Points, in no order, along strands that fork, close into loops and pass close to each other.
In the rows, zero is written as 128.
Points whose rows are less than 170 apart are linked; no others are. Some points are linked to none.
J_983: [118 106 125 130 155 113 136 121 171 129  85 146 100 157 162 171 106 104
 116 134 121 135 110 134 118 116 126 132 131 141  76 106 164 128 106 144
 125 127  92 138 141 113 159 160 110 107 142 150]
J_982: [ 58  80  87 138 119 149 133 102 124 134 144 140 116 134  77 122 156 135
 122  72 177 121 116 136 136  69 167 147 133  88 117  90  28 143  87  80
 104 127  89 129 161 129 148 109 117  91 133 139]
J_219: [188 177 153  89  88 128 131 177 113 166 123 130 180 126  76 182 209 133
  88 170 168 126 169 167 175 135 143 118 142 141 111 129 103 168  90  78
 162  84 155 152  98 112 115 135 140  61 136 124]
J_81: [ 82 123 110 122 135 117 158 108 171 116  99 125 136 123 128  82 138  81
 136 137 170 113 123 117 128  68 143 135 145  76 108  84 116 116 131 118
 131  84  90 123 145 118 202 152  98 136 110 173]
J_881: [ 80 135  89 160 123 109 123 100 142 125 129 159 144 130 104 105 112 115
 165  91 127 161  75 134 126  87 113 102 101 117 102 147 107 157 118  92
 122 128 176 124 172 100 140  82 113 151 121 160]
J_605: [ 80  89  95 100 117 100  96 137  91 128 164 106 113 143 114 114 116 183
 195  69 134  79 101  70 164 131 171 126 150 168 144 157 109 142 124 139
 142 137 171 131 145 108 112  42 121 128 111 121]
J_58: [143 106 140  91 122 115  83 158 108 122 113  89 129 155 160 175 128 166
 141 101 104  97 105  61 138 167  97 125 142 190 138 129 160 139 167 153
 116 146 113 111 117 142 101 121 141 139 125  90]
J_498: [ 73  81  98 119 142 124 104 138 162 106 135 136 115 130 110 104 112 126
 138  96 157  98 104  76 187  83 158 167 164 112 143 120  67 127  94 112
 164 125 115 168 200  90 166 138 120 108 118 172]
J_414: [226 143 163  68 140 141  68 155 131 133 122  79 186 149 161 132 207 119
  75 147 145 117 206 140 134 162 108 150 135 145 156 126 112 174  66 125
 134  51 147 159 103 110 124 168 135 120 135 108]
J_277: [127  91 148 173 146 152  96 108 102 129 122 101 100 156 163 179  93 115
 109 131  91 167  95 110  78 157 106 127 103 174 152 140 162 124 157 156
  97 181 131  84 113 118 106 114 143 162 142  82]
J_760: [ 98 130 132 162 146 150 144  78 111 154 124 131  60 117 118 115  76 117
  94 150  87 150 116 174  90 149  95 134  92  92 111 148 154  98 152 153
 103 169 132  76  81 150 103 114 113 163 153  98]
J_935: [109 105 132 181 154 145 124 135 158 108 157 133  87 109 118 103  85  62
  94 162 143 119 110  89 115  68 189 160 153  70 143 106 118  79 116 146
 145 106 118  80 131 119 175 149  92 182 132 156]
J_483: [102  85  98 153 148 110  93 111 179 127 137 146  86 143 121 118  44  55
 123 139 167 143 114  82  83  83 167 159 143  84 138  79 143  91 107 135
 132 121  92 133 131  87 176 145  93 181 124 163]
J_157: [114 108 123 143 135 168 152 155 133 133 198 155 111  76  80 125 141 160
 160 120 114 106 120 125 158  97 182 144 100  65 150 114  57 104 136 103
 152 167 133 134 136 129  92  94 107  98 160 157]
J_492: [137 132 152 118 143  55 109 130 140 104 104 136 144 156 166 140 172 159
 142  86  66  90 129 109 180 153 113 139 156 158 143  97 121 134 114 175
 124 114 140 130 164 144 108 129 147 144  52 140]
J_854: [157 131 136 131 139 113 154 142  84 131 107 125 119 107 127 133 169 128
  35 162 190 173 168 166 145 116 113 141 139 104  60 170 179 117 119 122
 117  70 103 127 138 145 135 206 140 119 135 116]
J_96: [131 149 157 129 128 125 175 147 117 136 107 138 153 112 119 131 169 103
  69 201 200 163 148 185 136  98 133 131 169 101  91 145 135 137 116 113
 129  74 121 147 146 119 177 205 111 100 144 159]
J_964: [131 150  96 107  61 106 116 162 123 167 123 150 164 124 103 146 116 144
 146 134 121 136  92 153 150 145  97  86 107 160 113 192 100 162 147  76
 118 134 163 165 144 121 102  91 126 106 155 142]
J_808: [ 88 109 142 148 125  95 147  93 145 131 118 167 107 151 179 161 109 155
 141  83  52 146  96 149  96 159  97 138 108 145 104  91 160 144 118 155
 106 166 146 100 126 134  89 133 130 119 125 116]
J_672: [ 91 110  78 146 107  80 156  83 117 134  99 108 129 136 128 134 124 138
 161  71  99 142 124 107 134 126  84 102  91 189  91 180 157 120 111 126
  97 110 144 117 146 144 112  70 179 144 112 135]
J_934: [122 129  97  94  95 120  90 148 129 149  94 121 144 169 138 174 121 109
 121 131 131 136  91 112 148 121  94  94 113 187  93 186 141 162 134 101
 118 109 154 163 155 108 138 108 140 136 150 120]
J_953: [ 86  69  83  95 110 108  90 116 124 143 100  83 108 167 146 159  83 154
 162  85 100  96  89  68 136 147  87 134 133 189 111 134 155 137 149 136
 105 146 123 140 136 116  95  93 118 126 140 106]
J_249: [164 152 175 161 148 146 151 151 105 104 157 126 108  80  90 104 151 128
  97 185 150 137 162 195 130 131 156 115 123  74 120 131 116 107 144 134
 121 121 108  86  99 172 136 145 120 145 127  99]
J_471: [140 123 133 166 101 133 158  96  77 159  76  93 120 142 154 176  89 127
  92 125 112 176 133 143 119 178  42 115  94 195 124 180 186  97 159 122
  90 163 133 123 109 132  94 131 197 106 168  99]
J_245: [129 147 133 112  72  96 124 163 123 159 145 163 174 114 106 138 113 163
 184 105  97 121 103 137 136 176 113  83 103 131 130 149  98 151 159  88
 137 142 159 135 125 128  75  89 119 109 141 141]
J_260: [188 168 172  97 104 151 168 175 131  95 133 117 166 111 136  87 145 117
 149 212 143 122 174 193  97 141 152 108 156 106 130 123 142 110 160 103
 144  89 131 149  99 135 163 167 118 105 153 116]
J_390: [110 128 139 127 160 130 128 124 137 110 165 181 106 118 148 102 103 169
 180 103  73 110  98 102 121 120 143 148 133  92 147 110 123 128 127 150
 158 157 164  91 143 125 111 113 100 129 136 156]
J_776: [135 136 150 120 117 167 126 163 138 109 150 158 153 130 111 148 166 118
 158 154 146 124 100 116 144 112 183 106 126 140 139 147  89 153 141 112
 158 139 152 137 139 103 159  99 114 103 160 152]
J_963: [118  90  69 172 150  73 126  79 150 126 113 117  58 152 126 144  23  97
 133  94 109 169 104  78  98 125  66 170  96 117 135  90 180 106 107 144
 120 159 138 119 135  92  94 102 147 175 115 128]
J_324: [115 103 160 155  98 153 108 110  83 153 131 121 126 167 134 176  96 140
 135 122  86 148  87 115  92 178  96 104 117 178 164 177 133 142 170 133
  87 186 157  92  88 125  88  88 120 128 168 102]
J_165: [112 137 141 168 149 158 124 115 151 105 162 135  87  96 121  75  87  84
 107 167 103 124 109 120  80  81 170 154 117  58 128 121 133  76 143 141
 130 112 148  65 110 141 152 129  86 206 128 127]
J_220: [133 134 154 134 159  98 182 107 168 126  56 149 122 147 169 168 144 126
  95 130  99 124 151 155 128 130 127 156 138 142  86 103 163 121  91 184
 133 103  91 121 142 138 161 195 139  85 132 137]
J_209: [133 139 110  78 119 124 143 178 143 118 143  75 151 123  76 112 187 107
 140 133 181  90 141  92 194 116 134 119 139 111 140 117 101 131 122  82
 195  86 115 149 147 109 146 107 137 133  98 141]
J_820: [125 164 139 137 178 127 157 117 163  91 146 196 144 124 168  90  84 144
 171 110  61 127  95 126 101 107 148 153 142  87 170 105 136 126 111 159
 175 140 169 101 151 126 151 139 123 123 140 166]
J_365: [102 128 111 112  89 178 102 117 104 161 131 137 114 125  57 156 124 153
  95 133 189 102 127 178 163  90 149 123 135 123  86 125 100 130 143 105
  78 157  84 181  80 144 128 130 111  44 155 128]
J_901: [ 85  94 133 193  89  90 167  56 114 149 114 126  99 156 159 164 104 133
 140  65  63 198 114 158  92 166  80 146  85 160 131 139 165 117 125 134
  88 180 176  86 116 111  65 114 160 119 144 108]
J_121: [118 144 141 168  81  97 150  82  90 152  91 178 122 133 119 177 138 153
 112 115 130 159 125 199 145 152 113 115  92 183  60 177 162 132 146 138
  91 135 143 147 119 137  95 129 150  79 130 124]
J_954: [108 117 110  92 138 119 103 179 164 122 130 129 123 129 142 126 118 127
 129 129 126  96 107  86 198 104 132 148 161 130 130 141  99 135 101 118
 174 113 128 176 204  98 151 155 122 110 129 187]
J_254: [148 161  97 105  99 131 148 133  84 162 116 113 140 105  62 153 142 140
 116 173 188 129 159 157 146 127  99  93 111 137  90 184 169 134 169  81
 100 100 111 144  66 149 123 104 153 105 144  85]
J_888: [118  95 122 113 121 133 150 169 140 117 179 129 158  81  90 126 160 154
 191 112 129  99 137  97 195 110 172 136 104  99 164 101  63 115 134  83
 205 142 142 179 154  96  98  88 124  88 145 157]
J_135: [125 113 146 133 151 178 206 142 155 110 179 137 133  71 103  98 138 122
 162 166 115 114 129 134 133  70 183 168 111  50 176 110  66  75 139 116
 173 138 119 148 120 128 135 137 112  90 171 174]
J_657: [169 164 153 137  95 155 154 180 102 156 178 152 154  83  66 144 144 163
 120 172 153 111 151 192 166 154 163  96 127 104 124 102 114 120 154 101
 165 159 127 147  78 138  95 121 121  60 141 141]
J_433: [134 146 122  77 111 113 122 193 153 150 123 133 148 132 128 154 153 141
 123 135  99  90 131 124 191 123 120 123 145 127 114 136  88 146  93 116
 159  96 136 166 190 128 118 148 117  89 138 177]
J_698: [121 136 158 117 132 161 210 147 152 137 113  94 150  84  91 132 168  92
 140 166 182  99 145 130 144  92 128 158 169  95 134 114  62 129  80 120
 170 101  90 122 144 123 154 176 127  74 128 185]
J_729: [151 133 186 169 137 114 124 109 124 129 122 154 137 120 209 148 138 164
  88 110 110 149 132 199  93 182  89 122  87 152 152 127 139 165 148 146
  82 157 117 155 118 166 107 176 172 137 131  79]
J_733: [ 68  90  88 164 138 151 112 101 152 145 151 187  90 144  96 123  93 114
 112 115 148 155 105 155 107  71 155 151 125  81 115 111  73 122  94  90
 107 150  94 127 148 102 140 124  99 103 145 147]
J_819: [162 139 131 164 155 101 102 128 152  74 117 129 117 125 194 107  39  69
 101 151 112 178 111  91  82 134 147 148 158 140 163  48 189  92 110 169
 127 128 136 143 138 122 162 201 144 213  94 119]
J_756: [113 134 127 116 155 134 139  93 174 100 104 128  92 146 185  84  80 101
 144 152  80 129 108 117  41 117 142 146 141 112 135  71 190  99 147 173
 142 139 121 100 105 127 161 159 101 165 136 126]
J_423: [174 125 175 102 147 142 101 162 137  89 144 112 185 122 121 104 178 119
 184 137 131  89 170  77 170 166 167 140 157 149 191 105 107 120 142 131
 221 118 137 138 115  83 134  99 136 122  98 131]
J_764: [171 141 125 133 136 121  96 113 132 120  92  96 154 135 237 115 147 115
  68 117 120 162 148 137 105 170  63 153  75 167 125 104 170 118 163 146
  90  83 125 174 159 142 126 194 181 191  92  79]
J_604: [129 136 165 127  52  99 134  96 103 158 117 181 153 152 128 190 152 162
 143 102 116 133 117 186 126 172 139  99 111 187  95 141 126 156 150 141
  81 142 163 135  65 152  84 112 126  73 131 116]
J_148: [ 95 127 122 119 101 140 129 120 127 160  93 153 140 142  84 167 161 133
  89 139 202 119 114 180 167  78 147 127 141 136  78 132  92 151 115  84
 100 121  94 186 127 121 155 138 113  45 155 146]
J_275: [171 152 191 111 144 146 154 157 140 115 119 135 148 111 126 155 164 141
 138 138 111 102 170 149 143 157 154 123 152 135 145 115 102 149  88 157
 153 145 113 107 122 151 124 148 127  62 142 140]
J_38: [137 146 156 171 164 146 127 110 121 105 148 149  94  95 126  97 109 114
 102 153 101 147 120 160  87 121 139 123 105  80 124 132 133 108 145 154
 114 137 128  59  98 163 138 128 115 189 129  97]
J_373: [ 79 118  78 121  84 147 146  96 107 147 152 130 140 122  54 134 173 160
 147  77 175 115 126 166 130  90 171 124 110 103 102  87  33 152 110  61
  95 133 113 158 133 139 118  71 115  69 134 116]
J_754: [148 142 134  87 130  74 129 159 142 141  95 120 133 144 144 158 178 142
 105 114  81  95 154 120 192 138  96 131 141 142 105 115 128 138  90 161
 140  84 123 134 176 153 111 160 142 123  95 146]
J_59: [167 158 128 131 142  86  97 135 100 108 142 117 176 121 139  98 144 145
 143  93 117 145 144 116 127 158  86  87 104 144 164 162 140 152 139 112
 123 117 131 116 140 144 108  91 179 194  66 115]
J_548: [ 96 105  98 127 164 119 102 125 102 102 155 124  83 120 107  82 125 165
 163  85 147  90 100  50 169 106 169 157 169 123 148 143 118 110 136 148
 158 150 160 123 145  95 136  56 118 159  87 139]
J_336: [112 139  80 136 159 111 109 122 106 100 139  98 114 110 103  70 100 142
 165 109 132 116 103  56 139 121 110 112 151 121 151 166 152 102 155 131
 141 146 142 108 133 128 130  60 152 201  79 141]
J_653: [177 127 105 119 151  94  98 141 121 111 101  83 128 143 201 121 145 136
  61 104 110 142 136  93 135 156  62 155 114 174 128 121 178 113 150 153
 111 111 107 137 155 155 103 177 194 184  77 102]
J_20: [105 115 148 100 121 179 168 137 165 134 112  93 147 121 100 136 166  92
 144 152 190  89 124 118 146  77 157 154 166 112 143 120  58 126 101 109
 150 112  87 152 139 109 182 154 112  64 163 174]
J_315: [151 139 131 133 132 103 133 135 133  96 102 119 153 116 162  78 140  62
  73 146 156 157 160 105 127 113 137 126 163 118 114 100 159 112 110 149
 130  67 127 124 159 132 194 210 122 193  79 152]
J_921: [110 128 107 146 123 105 178 134 106 145 124 139 101  84  80 159 156 151
  92 106 165 124 156 160 172 101 138 112 118  93  78 139 123 137 103 121
 108 128  85 109 132 174 110 126 127  80 122 135]
J_302: [133 138 101  90  99 126 134 194 121 134 164  83 153 136  62 158 185 128
 133 122 189  93 134  97 190 113 153 107 122 150 163 149  98 145  94  64
 205 103 149 145 143 112 127  83 157 111 122 117]
J_671: [157 163 111  88 109 105  96 150 104 146  95 134 167 164 148 154 181 110
  79 139 117 159 132 135 142 129  90 104  96 160  87 171 148 152 128 122
 118  49 157 158 163 114 146 141 154 158 117 122]
J_142: [ 76 110  69 132 140 151 142  83 119 154 165 130  97 122  76  83 141 151
 159  85 133 119 131 116 115  75 131 133  98  78 111 126 108 129 113 102
  98 134 128  80 126 149  96  55  99 142 116 118]
J_506: [161 168 133 129  79 151 133 156  85 170 153 150 148 102  52 136 117 159
 125 185 172 121 135 194 155 153 127  87 117 125 114 139 133 136 186  97
 124 146 135 152  60 138 104 108 124  81 138 120]
J_836: [125 136 152 146 169 121  67  90 125  85 129 132 139 143 193 103 118 141
 155  98  93 132  96  78  93 151 119 143 143 146 174  93 150 137 166 176
 117 165 152 113 128 113 139 123 123 188  80 116]
J_534: [130 144  70  90  98 117 149 141 108 163 118  99 151 113  78 147 140 146
 143 136 163 110 161 113 140 124  88  75  96 159 104 181 153 136 137  78
 115  95 105 139  90 151 127  72 171 116 137  91]
J_383: [172 187 162 114 150 116 131 129 148 104 100 151 196 132 183 104 165 121
 122 158 110 147 170 177 106 153 124 110 120 129 135 117 128 156 124 145
 117  83 127 150 151 138 180 168 130 143 113 125]
J_730: [129 149 147  81 111 125 135 160 144 150 102 151 148 143 173 157  98 154
 140 156  77 101  97 155 122 178  90 108 134 147 108 125 147 137 160 133
 124 142 117 154 121 144 118 164 117  95 167 129]
J_855: [118 117 155 117 152 146 147 124 154 117 106 123  80 132 192 119  75 133
 113 163  67 130 100 161  48 161 120 135 146 125 134  83 177 104 153 175
 134 168 105 106  88 151 139 175 138 140 161  95]
J_154: [ 78 129 125 134 136 164 143  79 142 167 130 174  65 134 127 111  77 138
 117 151  95 130 111 190  91 134 114 136 116  87 101 115 145 117 136 140
 108 179 120 127  89 132 112 130  86 110 164 130]
J_78: [154 185 157 135 166 123 151 130 161  88 114 171 172 131 186 103 120 124
 137 137  85 145 126 161 102 130 146 122 137 115 158 114 127 145 109 159
 143 121 137 120 161 137 180 172 139 133 122 150]
J_699: [ 98 133 115 187 103 118 154  55 102 153  90 164 107 135 108 143 102 119
 120 128 136 184 117 192 117 138  92 112  79 147  76 175 161 138 149 121
  89 159 147 136 113 107 117 108 122 103 152 132]
J_877: [107 113  67  96 113 157  97 176 121 140 152  88 109 108  80 130 112 140
 120 116 163  99 116 105 159  88 126 107 129 124 132 181  99 122 121  70
 121 145  74 159 149 144 127 114 146 108 162 116]
J_586: [143 147 166 150 130  83 133 117 123 116 116 164 134 111 174 147 136 163
 116  92  82 149 129 173 116 164  93 114  91 139 121 125 138 154 133 146
 103 143 122 112 135 165 101 151 155 137 112  98]
J_558: [190 170 164 108 125 145 137 167 116  88 132 132 165 117 181  77 143 126
  97 192 147 167 181 206  77 153 134 110 153 115 138 137 139 128 128 127
 115  83 149 164 135 144 164 199 120 141 141 111]
J_49: [151 155  92  62 115 102 120 167 118 135 114  85 159 152 100 116 196 104
  91 135 157 117 149 102 175 124 102 112 123 129 107 146 143 134 124 106
 156  48 131 151 144 127 155 117 151 164  85 130]
J_349: [153 132 171 117 170 156 157 137 143  79 150 121 164 101 119  81 165 122
 204 137 107 105 163  80 142 124 183 159 149 100 192  98 101  94 136 156
 211 133 143 119 116  96 140 109 128 114 110 162]
J_731: [159 145 135 113  98 167 169 170 128 142 171  96 133  76  69 141 164 125
 135 176 177  94 157 164 171 120 155 119 133  86 127  93  89 103 150  69
 167 123  90 162  94 123 120 134 112  68 161 130]
J_951: [140 123 113 206 150 115 121 110 126 123 124 146 101 116 123 145  53  49
  89 141 146 208 109 117  94 111 131 119  99 109 116 130 172 103 108 139
 113 124 122 100 133 109 155 147 135 211 119 125]
J_504: [ 72  92 105 145 160 133 122 115 129 104 155 134  91 129  98  95 144 130
 148  88 170  97  99  54 176  81 181 163 168 103 145 118  86 126 100 143
 161 137 158 118 166  99 158  82 110 140  95 166]
J_101: [183 125 170 118 148 151  88 152 133  80 128  89 124 125 167  94 147 106
 135 156 130 114 149 107  99 140 152 113 142 138 151 114 141 118 162 163
 125 128 108  97 104 156 155 149 116 174 129  95]
J_883: [191 163 167  84 152 163 122 159 152 102 121  87 201 134 146  99 169  90
 132 161 122 121 177 105 132 145 136 161 182 152 185 153  92 139  68 166
 177  78 147 157 172 103 150 183 149 118 101 171]
J_99: [ 82  86  75  90 137 140  73 111 144 125 122  99  83 146 131  91  76 139
 167 107 115  93 100  71 124 125 110 152 133 125 122 120 133 115 162 131
 121 156  99 134 132 112 117 102  89 142 140 126]
J_759: [ 94 105  79  92 123 145  89 144 146 108 137  93  98 112 111  72  94 118
 161 124 138  98 110  93 143  98 120 130 126  91 123 137 113 106 162  94
 127 134  77 145 139 131 140 122 111 142 135 132]
J_345: [184 127 172 142 158 144 117 135 153  72 114  91 114 118 192  83 127 103
 100 157 124 122 169 134  82 130 151 138 165 138 168  97 142 111 116 183
 119 126 110 111 124 172 170 203 122 171 131 102]
J_975: [ 71  87  69 124 118 185  84 131 105 148 182 101  99 120  59 121  97 153
 155 109 127 104 108 102 127  97 157 131 115 130 157 186  68 109 131  91
 106 162 115 139 143 124 113  58 126 113 169 107]
J_535: [ 80  87  76 165 133 117 105  99 143 138 128 153 101 152 106 135  88 105
 135  94 145 161  89 123 119  88 132 116 109 131 101 150 115 149  97 102
 110 141 127 132 163  96 139  96 116 136 131 152]
J_109: [153 136 137 165 167 118  70 115 137  79 121 119 128 124 208 109  79 104
 108 128 104 162 100  93  97 150 109 139 136 152 168  78 170 122 141 168
 116 158 135 127 147 128 142 172 149 208  86 103]
J_72: [ 76  71  81 101  65 123 115  84 120 177 113 108 124 169 130 162  94 146
 164  74  99 104 113 111 120 160 103 119 114 176 100 146 132 154 137 118
  63 143 142 139 109 135  77  86 108  88 169 100]
J_95: [ 88  89  66 119  84 129 114  88 120 167  96 120 115 145 103 165 102 141
 129  81 137 115 131 147 135 122 110 113 102 169  68 171 131 133 117 102
  62 141 103 166 113 138 102 100 134  69 163 106]
J_869: [126 125 100 166 142  95 173 127 103 136 111 147  98  94 105 147 136 129
  74 123 170 156 148 146 153  94 114 120 110 106  74 170 158 124 116 120
 115 103  83 101 146 157 136 153 152 126 119 126]
J_721: [131 161 182 170 156 170 178 122 113 121 144 174 120 106  91 116 149 135
 100 193 149 140 133 209 120 108 182 123 137  91 124 117 103 122 135 153
 133 145 129 106  96 146 161 142 110  93 140 154]
J_111: [ 97 104 148 146  78 111 123 108  74 159 164 116 139 150 120 159 112 171
 175  81  80 151 105 110  90 171 125  97 126 166 168 179 113 143 137 135
  88 167 169  75  92 146  51  73 119 123 150 114]
J_196: [134 136 111 175 118 110 147  83 108 143  67 122 115 136 150 163  87  82
  97 137 138 205 129 154 115 154  65 116  76 161  78 173 192 108 152 114
 107 125 131 146 150  95 132 146 162 138 146 111]
J_340: [111 149  74 140 153 104 102 109 116  96 110 111 126 125 135  87  97  99
 132 107 139 143  86  57 149 126 113 107 157 135 128 154 166 109 148 130
 132 137 155 138 151 108 154  98 143 214  63 145]
J_625: [175 150 146 129 176  74  87 127 149  87 109 116 144 136 187 100 170 144
 102 110 101  93 155  95 165 166 104 163 176 146 184 101 119 140 115 174
 124 129 132 156 155 140 126 158 152 174  43 138]
J_831: [136 122 109 144 149  98 119 131 151 118 102 137 120 141 158 140 103  72
  89 132 146 169 113 101 132 109 122 119 130 130  87 115 170 127 112 135
 135 100 109 129 166 111 173 172 133 178 105 149]
J_748: [178 159 165 121 174 119  95 141 145  77 135 124 163 122 177  94 153 122
 126 130 111 112 156  89 163 153 138 158 185 142 200 128 101 148  90 172
 158 121 152 157 183 110 153 166 145 153  67 166]
J_834: [175 140 171 132 142 136 166 142 150  85  98  92 144 106 154  79 143  75
 101 172 153 134 184 136  96 112 141 146 188 116 147 119 129 118  79 177
 138  87 111 102 146 152 179 221 125 135 115 142]
J_267: [133 102  78 199 150  85 136 100 131 131 120 127  74 135 119 164  39  82
 105 113 132 194 114  84 107 108  88 133  94 137 132 144 181 103  93 139
 119 139 123 109 147 108 118 109 172 182 118 138]
J_858: [159 128 142 156 134 160 114 157  91 138 127 130  98 127 125 150  96 116
  74 175 139 164 107 168 128 134 114  98 127 145  95 180 155 120 143 131
 105 158 123 121 114 141 123 150 134 136 153 117]
J_239: [161 114 155 112 132 135  78 172 102 106 169 116 155 133 103 135 158 147
 175 107 143  98 148  67 159 159 177 109 130 157 188 139 112 138 150 122
 186 132 135 103 102 106 121  62 141 146 112 100]
J_536: [140 156 115 104  68 110 136 156 109 172 113 138 152 134  72 194 185 148
  87 131 187 119 129 168 186  98 157 102 134 163  88 165 107 163 100  83
 117 114 150 166 113 139 115 113 140  61 143 132]
J_197: [ 77  97 100 116 126 149 122  73 111 187 175 141  99 158 122  84 126 162
 186  80  93 118 135  94  99 108 117 141 134 110 127 125 129 136 117 129
 108 156 186  75 137 143  47  62  74 158 129 105]
J_780: [163 131 150 178 157 137 120 101 148 111 103 125 134 110 247 125 123 125
  70 128 148 174 148 184  84 165  88 146  83 156 140 104 164 141 139 153
  85 124 120 176 145 151 136 203 169 176 130  64]
J_184: [153 145 163 112 139 133 194 144 166 102  99  88 147  89 107  81 156  82
 148 166 148  95 167 108 131 116 129 164 181 100 143 105 102 119  84 160
 175  93  96  96 135 142 151 185 130 109  97 173]
J_744: [109 113 116 102 108 165 130 116 104 172 149 120  98 134  92 150 126 156
 140 123 109  87 141 118 101 160 134 109 106 112 115 133 139 118 163 146
  91 161 108  85  59 161  79  70  85 119 153  91]
J_411: [191 126 160  74 125 129  74 177 116 113 124  97 155 149 173 143 140 142
 129 134 121 110 131  85 132 172 103 113 139 165 151 129 145 145 170 132
 127 120 113 125 108 147 119 145 141 151 133  88]
J_131: [104 142 130 132 125 120 159 140 136 163  96 159 143 119 104 147 147 125
  69 169 193 139 128 191 161  84 128 135 158 105  82 135 107 139 110  97
 126 102  94 171 152 117 163 184 112  64 147 173]
J_367: [ 84 102 125 153 150 120  87  72 116 123 145 139 102 171 169 116  88 145
 168  85  78 155  83  75  90 131 100 162 145 146 149  98 164 131 136 163
 125 173 195  88 135  79  99  92 107 179  92 116]
J_338: [145 139 161 129 161 161 194 133 161  83 146 114 133  88 116  70 138 102
 173 157 112 104 149 107 111  93 179 167 150  67 178 104 104  90 120 161
 185 120 127  97 122 135 157 150 115 118 130 169]
J_891: [115 103 111  95 103 115 100 163  96 133 166 109 145 141  86 142 123 168
 198  93 138  87 118  64 149 148 161  97 131 170 164 161 120 143 140 108
 163 127 156 111 109 116 109  37 139 133 121 104]
J_146: [112 132  88 124  99 137 155 134 122 145 162 116 153 115  56 139 168 147
 180 104 164 102 138 141 148 119 166  96  93 102 122  91  89 139 136  58
 151 117 118 116  98 119 109  42 115 101 129 112]
J_810: [ 79 108 127 148 150 170 103  68 141 171 169 162  79 175 146 113  84 129
 154 127  79 149 114 108  74 106 112 161 126 112 137 130 141 119 120 137
 128 170 194  74 140  96  80  87  66 178 148 114]
J_544: [115 123 160 127 111 115 120 142 108 138 174 164 136 118 123 133 116 183
 188  81  77 117 103 119 113 168 138 104 114 111 151 132 109 140 142 129
 136 163 159  94 123 142  68  93 104 118 138 135]
J_136: [107 108 101 141 166 116 120  82 182 117 121 147  78 171 157 118  69  77
 136 141 123 144 110  65  62  99 164 171 155 112 136  49 183  93 114 176
 138 131 121 119 117  89 164 140  89 180 108 157]
J_523: [158 136 148  90  94 148 161 187 140 112 148  86 129  90 119  84 139 110
 156 200 147  90 156 154 123 116 144 114 138  83 116 113 132  98 168  84
 150 101 101 151 102 138 150 152 105 112 158 123]
J_353: [107 132 110 126 133 156 154 121 127 127 157 111 116 115  66 109 180 121
 161 128 169 108 132 125 133  95 158 114 100  76 117  96  99 134 149  93
 134 113 103  94 100 128 142  59  96 137 124 121]
J_886: [139 147 195 131  87 126 132 117  89 163 147 172 144 127 112 164 125 182
 121 105 105 118 133 185 103 203 136  82 118 140 133 119 131 148 161 156
 101 179 135 127  47 167  74 125 128  89 131 104]
J_528: [109 112 147 181  80  91 154  92  98 143  93  93 145 148 178 175 117 148
 129  70  75 173 130 133 109 180  53 132  78 201 149 166 156 110 147 126
  78 151 140 104 129 141  80 126 211 119 133  98]
J_87: [208 166 158  72 120 143  99 176 115 142 133 100 189 136 108 145 220 112
  71 161 145 135 191 156 142 157 124 143 136 129 135 133  97 171  59  99
 164  46 157 144 109  93 122 159 144  89 133 123]
J_172: [211 132 159  77 139 130  57 145 133 114 104  84 173 167 191 145 191 125
  87 125 148 111 163  92 137 147 111 136 133 182 154 121 145 161 127 138
 107  86 129 155 115 133 141 156 152 157 121  86]
J_156: [ 64 135 102 146 123 175 140  80 132 163 149 193  89 123  94  93  96 149
 120 133 128 134 119 197 103  93 134 145 116  67  98 106  91 125 125 105
  95 169 109 143 115 132 115 123  84  78 148 140]
J_320: [ 93 106 114 132 151 104 146 108 186 133 108 163 104 180 180 174  79 138
 149 119  64 134  93 144  87 133 123 154 129 143 105  80 164 138 100 155
 124 152 119 135 144 104 129 143 113  97 142 144]
J_316: [149 137 185 112 127 159 131 119 102 147 139 149 116 127 121 143 146 162
 121 140 108 104 155 169  95 188 141 103 115 121 129 106 141 128 165 164
 106 158 101  99  37 172 105 118 116 113 142  80]

A fork is a point with three links, a tip a point with one. Leave the first point through the second and follow the links. Name the first fork or tip that comes.
J_544 / J_390 -> J_534
J_142 / J_197 -> J_819
J_254 / J_506 -> J_544
J_886 / J_604 -> J_808
J_109 / J_836 -> J_733
J_504 / J_498 -> J_883
J_528 / J_471 -> J_744
J_883 / J_748 -> J_548
J_855 / J_756 -> J_38
J_245 / J_964 -> J_302

Name the points in between on the shortest way along the links from the first point to the second, in order.
J_146 / J_756 -> J_373 > J_982 > J_733 > J_156 > J_154 > J_760 > J_38 > J_165 > J_935 > J_483 > J_136
J_744 / J_963 -> J_316 > J_886 > J_604 > J_121 > J_699 > J_196 > J_471 > J_528 > J_901 > J_808 > J_320 > J_983 > J_831 > J_951 > J_267
J_534 / J_964 -> J_254 > J_506 > J_657 > J_731 > J_523 > J_260 > J_558 > J_383 > J_78 > J_820 > J_390 > J_544 > J_245
J_302 / J_324 -> J_209 > J_49 > J_671 > J_934 > J_964 > J_245 > J_544 > J_111
J_365 / J_759 -> J_148 > J_536 > J_219 > J_87 > J_414 > J_172 > J_411 > J_58 > J_953 > J_99
